A landscape with many peaks, sampled at points; each row gives a point and its height.
From any point a climber steps to the highest of the 2 points nearest to it. It stops when none of these is higher. Distance is the straight distance between rows; heights are no part of it.
j_916 (h 180): [100  68 102 133 129 130 130 122  84  78 147 145 139  83 135 124 105 112
  82 112 150 141 120 117 148]
j_231 (h 79): [129 102 150 131 112 183 188 141 115 137 116 175 102 135 135 107 150 123
 125 170  91  76  93 140 158]
j_623 (h 463): [161 134 124 113 126  89  48 137 163 153 173 137 175 163 115 122 138 155
 104 138 132 131 192 105 110]
j_508 (h 419): [138 176 157 129 104 115  51 113 156 201 133  43 167 107 129 139 128 118
 161 114  98 167 175 122 144]
j_619 (h 541): [115 112 147  90 157 156 165 111  92 119 112 121 110  87  92  89 104  82
 117  97 149 129 114 146 193]
j_95 (h 189): [116 170  92 162 140 102 128 103 116 113  95 100 109 141 115 151  98 132
 130 114 181 164  94 118  55]
j_712 (h 40): [126 147 189 148 127 102 113  99 178 127 146  52 133 108  73 127  45 131
 183 102 121 120 128 119 177]
j_138 (h 307): [108  68 101  96 150 118 136 147 134  97 183 134 133 107 130 121 139 138
 111 102 162 116 175 134 140]
j_5 (h 233): [116 106 126 121 152  65 126 147 115  94 140 167 152 130 126 127 162 153
 102 123 171 123 134 104  70]
j_873 (h 306): [116  60 160 105 169  97 170 150 110  88 149 169 121 122 124  60 136 140
 101 129 114 107 122 129 144]
j_418 (h 284): [111 159 147 109 172 122 141 122  83  79  67 130  94 131 106 108 112 113
  94 129 105 136  33 177 151]
j_792 (h 507): [138  79 148 113 147 172 163 123  92 108 131 140 125 120 110  90 113 111
 113 123 125 114 111 133 192]
j_284 (h 382): [ 99 121 127 135 151 143 143 111 110 160 101  66 132  72 124 137 136  76
 139  97 155 155 130 133 141]
j_780 (h 458): [138  99 133 108 134 161 126 127 101 136 110 134 160  96 139 123 145  92
  98 100 104 165 100 123 153]
j_452 (h 394): [157  93 147  70 147 135 110 151 149 133 147 156 141 121 167  95 179 125
 114 115  48 118 131 157 178]
j_759 (h 256): [138 183 126 149  85 154 145 105 126 140  83 133 149 159 147 150 167 115
 128 120  82 154 111 150 113]
j_544 (h 122): [111 107  61 149  95 138 144 111 123 118 177 112 110 129 143 162 100 137
 146 116 179 122 176 136 147]
j_99 (h 5): [113  87 117 136 148  76 137 150 106 121  99 209  96  89 149 124 124 152
  64 123 130 126  99 123 112]
j_491 (h 250): [127  61 190 138 147 105 129 154  83 123 133 178 147 114 161  78 157 137
  87 163  64 125  93 108 127]
j_891 (h 236): [129 122 124 126  77 196 121 133 135 155 136 151 143 161 174 151 137 128
 125 131 102 141 127 104 119]
j_225 (h 519): [ 82 116 109 127 164 149 176 140  93  96 109 159  70 143  87 113 115 123
 113 138 185  94  91 133 154]
j_305 (h 583): [114 134 155 159 125  95 166 161 135 131 102 189 112  97 138 128 163 139
 128 195 131  69 121 134  92]
j_433 (h 474): [159  86 178  78 133 155 133 129  91 104 150 126 145 105 124  80 107 113
 119 133  87 134 111 123 188]
j_475 (h 505): [153 121 149 129 146  98 113 146 107 152 118 183 168 125 151 136 201 124
  86 132  86 132 115 119 119]
j_189 (h 516): [160 148  90 119 121  93  99 110 151 174 145  92 161  96 113 133 112 135
 156  82 148 166 149 119 117]
j_172 (h 362): [157 101 141  75 159 172 110 169 145 116 152 130 141 146 173 108 190 119
 124 141  63 124 149 137 159]
j_332 (h 200): [117  68 128 107 157  98 120 135  95  95 152 157 165  88 127 102 124 117
  63  91 134 152 122 103 124]
j_883 (h 113): [133 142 120 149 110 180 186 108 140 142 122 111 127 166 114 131 138 115
 162 158 133  81 127 153 141]
j_248 (h 194): [118 152 131 153 146 105 160 125 118 115  58 153 107 118 134 136 159 122
 112 153 116 113  54 160 102]
j_556 (h 385): [148 155 174 141 141 134   5 132 179 150 134  71 149 145  98 127  77 124
 134 132  66 148 155  74 175]
j_979 (h 196): [135 141 107 196  86 129 145 100 117 161 114 129 139 169 134 148 119 137
 122 147 127 141 112 109  77]
j_466 (h 80): [159 171 122 148  95 105 151  84 153 136 127 100 120 160 108 119  85 158
 170 100 132 136 136 135 105]
j_111 (h 156): [ 74  90  87 146 121 160 160 107  84  73 139 147  93 104 130 136  91 104
  95 115 171 135 133 130 169]
j_134 (h 629): [121 123 130 124 126  98 172 154 135 111 123 185  95 116 129 123 147 149
 135 162 159  82 122 140 106]
j_118 (h 378): [157 121 136  89 157 172  72 154 166 121 154  81 162 148 154 134 171 117
 151 156  92 127 178 139 143]
j_798 (h 313): [122 136 125 128 191 136 139 111  95 102  74 119 107 114 121 125 127  90
  96 107 123 148  45 163 145]
j_55 (h 598): [167 151 154 152  87  96  91 140 153 176 126 165 156 169 141 147 163 171
 131 172  98 108 138 117 108]
j_373 (h 587): [113 142 106 147 107 105 187 132 135 110 129 157  85 145 117 146 115 158
 157 155 178  79 123 129  94]
j_985 (h 320): [123 158 147 164  79 173 117 102 132 157 124  92 175 134 129 149 132 100
 156 128 131 157 150 116 109]
j_812 (h 615): [121 140 122  44 151 114 163 144 129 103 120 144 109  83 113 120 134 113
 140  83 144 136 122 152 153]
j_770 (h 464): [137  73 112 132 101 135 111 135 121 133 159 179 151 128 165 146 152 140
  79 122 121 139 154 100 115]
j_570 (h 486): [157 146 104 107 116 114  78 126 143 186 140 106 178 102 136 138 156 118
 128  93 131 170 156 120 131]
j_317 (h 465): [136 113 138 129 138 128 134 125 111 127  96 161 158 108 141 135 170 113
  93 111 103 146  84 134 130]
j_69 (h 390): [ 93 118 117 168 110 192 180  98 103 143 123  84 105 132 129 126 107  82
 123 104 137 147 150 137 128]
j_677 (h 98): [128 118 123 131 106 213 183 133 125 157 143 139 113 171 142 128 153 112
 152 165 113  85 104 132 143]
j_302 (h 538): [146 138 155 179 102  95 145 137 153 170 122 176 139 115 150 146 166 160
 138 199 102  83 137 120  87]
j_443 (h 48): [127 146 165 161 108 126 124 101 172 157 149  33 108 126 102 119  40 124
 187 101 128 122 170 124 153]
j_346 (h 582): [141 151 100  82 156 101 142 126 148 119 119 128 122  88 117 134 150 122
 152  85 162 148 116 154 128]
j_392 (h 415): [149 149 138  95 158 135  34 146 160 148 152  50 171 121 155 125 162 124
 159 152  82 146 189 128 151]
j_554 (h 285): [121 109 108  96 138 105  97 132 163 110 168 113 145  97 125 129 137 140
 146 109 173 135 189 136 113]
j_212 (h 137): [ 78 112  73 142 121 134 162 121  95  96 157 123  90 118 130 148 101 122
 134 105 201 117 156 137 153]
j_368 (h 90): [128 181 111 142 116  97 171 102 137 125 132  98  90 158 111 122  63 154
 178  81 167 137 139 117  81]
j_440 (h 112): [ 89 169 107 139 134 143 187 119 100 113 116  91  79 133 101 128  96  97
 151 105 194 140 130 139 101]
j_174 (h 167): [ 89 159  93 159 147 116 141 133 116 109  89 131  72 146 131 143 107 123
  95 136 167 148  74 144  55]
j_460 (h 17): [161 129 148 154 102  84  97 117 179 122 151 140 155 157 106 133  98 187
 153 157 106  85 107 112 126]
j_300 (h 485): [ 89 128 112 133 154 155 178 112  86  91  89 139  67 140  95 103  83  98
  87 116 161 129  83 144 141]
j_689 (h 34): [146 150 169 135 139 117  74 112 189 117 144  76 162 142  90 131  82 150
 181 132 108 115 129 122 173]
j_68 (h 216): [132 152 132 124 140  81 136 142 130  81 104 140 152 134 110 141 158 147
 144 143 175 118  97 125  75]
j_593 (h 219): [106 102 126 101 166  78 125 143 120  99 134 156 171 104 135 104 169 126
  88  93 142 132 136  99  83]
j_766 (h 24): [134  69 144 142 145  98 143 125  82 110  93 189  87  93 136  96  89 137
  73 161 116 128  75 136 134]
j_762 (h 576): [114 145 138  58 173 126 162 133  81  86  97 136  92  92  89  90 107 107
 126  88 144 133  85 148 176]
j_451 (h 299): [132 171 137  82 105 185  33 154 154 163 136 117 156 157 168 147 140 111
 134 136  95 167 184 101 127]
j_977 (h 46): [159 107 125  94 155  99 117 150 158 126 137 142 153 143 145 111 170 144
 139 130 119 116 155 154 120]
j_951 (h 63): [127 101 170 149 128 142 175 142 107 130 101 199  90 101 146 109 136 131
 102 181  79  88  95 130 150]
j_255 (h 452): [148 162 127 100 128 129  57 134 158 177 142  71 176 107 137 148 155 115
 150 115  95 157 174 138 143]
j_937 (h 7): [165 130 137 174  95  95 130 110 146 151 130 140 128 145 109 143 108 183
 159 170 110  90  88 107  99]
j_678 (h 547): [136 160 102  91 131  98 138 117 148 149 137  76 108  88 109 135 109 132
 182  88 172 144 147 135 118]
j_894 (h 345): [110 128 113 134 186 146 136 121 104 118  80  93 113  87 116 133 126  83
 119 110 161 169  81 147 129]
j_75 (h 157): [107 187 125 112 160 118 174 146 108 101  93 137  83 144  91 143 163 134
 171 162 179  81  73 135 115]
j_41 (h 82): [119 126 104 132  87 153  76 123 154 184 156  63 128 106 148 150  99 112
 142 114 125 162 200 125 125]
j_784 (h 144): [ 84 127  65 170 143 124 150 117  97 108 100 139  61 134 139 129  90 123
  66 109 154 146  86 152  80]
j_838 (h 427): [171 100 162  85 138 125 137 143 113 134 128 168 125 117 157 102 160 137
 120 134  45 117  93 142 180]
j_888 (h 203): [123 121 101 174  72 160 123 114 111 157 141 143 147 168 157 172 129 140
 125 140 131 138 120  87  88]
j_607 (h 99): [ 98 174 107 142 107 118 171 103 112 110 143  76  85 133 109 132  62 133
 167  93 200 148 155 111  94]
j_648 (h 333): [152 189 144  96 120 159   4 149 154 151 133  86 154 187 138 143 129 136
 147 161  76 159 178  90 140]
j_147 (h 417): [117  92 143 122 127 162 129 128 110 169 122  93 144  67 141 136 131  70
 126  95 116 168 131 127 161]
j_379 (h 251): [115  94 129 129 132  65 102 142 139 102 179 144 169 148 130 128 146 178
 115 132 159 113 183  98  78]
j_525 (h 353): [105 135 133 176  96 173 158  96 126 145 119  73 138 124 128 153 109  95
 151 126 145 138 157 134 114]
j_385 (h 416): [138  54 125 134  93 151 138 141 101 123 144 189 118 122 164 128 117 141
  76 137 101 122 119 112 142]
j_671 (h 61): [143 145 132 132 110 126 110 101 170 195 154  32 112 104 131 121  72 127
 176 106 119 153 197 136 130]
j_704 (h 204): [117 169 115 135 112 107 137 114 125  88  95 122 124 140  95 149 126 144
 148 135 185 129 100 122  64]
j_736 (h 44): [113 100 169 172 145 114 157 136 103 112  83 189  69  90 138 101 102 139
  78 188 104  90  73 138 136]
j_943 (h 172): [100 169 116 149 158 130 188 128 120 119  76 140 103 142 106 125 155 111
 137 177 151  81  57 156 110]
j_279 (h 25): [171 122 155 155 120 109  86 116 179 134 144 119 148 154 106 131  64 164
 164 123  96 113  99 105 150]
j_468 (h 268): [129 103 115 116 141  71 108 136 160  81 182 111 153 124 116 128 124 174
 147 128 181 114 175 112  98]
j_405 (h 264): [132 137 135  86  93 202  87 156 152 143 138 144 143 157 173 149 156 127
 137 131  90 148 145 117 132]
j_865 (h 504): [141 107 108 137 106 123  84 140 132 150 163 150 174 149 141 157 154 144
  88 128 136 146 177 105 107]
j_743 (h 143): [107 192 116  82 170 128 170 141 107  91  92 110  81 121  97 153 149 111
 162 109 171 127  94 135 105]
j_509 (h 408): [172 158 147 118 113 109  34 117 171 154 155 102 165 159  96 124  83 140
 127 119  92 155 166  99 164]
j_45 (h 105): [116  92  80 140  98 165 122 117 127 153 167  97 120 109 146 141 111 119
 130 103 156 142 186 136 141]
j_130 (h 71): [157 177 128 135 104  97 134 106 164 123 117 116 148 146 112 139 135 152
 175 118 127 128 128 147 118]
j_832 (h 553): [ 82 146  90 147 135 133 194 136 100 106 130 161  58 153 101 142 114 147
 141 145 199  74 123 140 125]
j_36 (h 278): [118  74 184 129 160  95 157 152 116 106 147 167 140 126 151  80 187 129
 101 135  69 109 120 119 122]
j_89 (h 434): [168 154 124 112 102 107  24 130 149 178 159 132 165 187 109 133 109 155
 111 135 109 141 181  98 138]
j_815 (h 371): [106  58  82 158 101 147 161 136  96 104 156 184  98 136 160 140 123 129
  93 146 128  92 116 136 163]
j_222 (h 359): [161 158 168 115 126 157  10 149 172 136 136  84 158 180 131 129 104 151
 163 169  57 133 133  77 154]
j_77 (h 288): [133 186 143 130  91 162 127 112 146 138 112  86 171 147 143 149 157 100
 149 110  92 158 156 153 131]
j_101 (h 436): [ 98 110 116 163 122 207 179 113  88 119 103 116  92 137 124 108  93  89
  89 122 132 135 102 139 143]
j_214 (h 58): [152 152 119 101 123 110 108 131 171 114 126 128 151 135 138 135 168 138
 151 124 108 135 160 163 131]
j_102 (h 329): [114  55 119 106 146 115 153 158 122  89 161 175 107 120 132 101 132 135
  98 117 136  99 144 146 157]
j_456 (h 550): [162 147 148 126 125  84  82 142 122 186 131 169 159 161 146 151 200 149
 105 144  96 130 154 111 120]
j_371 (h 223): [145 152 116 172 107 120 151 112 130 145  90 154 129 146 140 144 157 128
 131 156 112 125  87 141  82]
j_449 (h 127): [118 151 119 129 130 156 186 114 123 114 118 120 113 134  97 123 139 106
 152 128 176 110 121 155 132]

Where does a climber stop that starts at each point below?
j_798 -> j_55
j_172 -> j_812
j_759 -> j_134
j_766 -> j_449
j_689 -> j_102
j_888 -> j_865
j_212 -> j_102
j_784 -> j_134
j_214 -> j_449
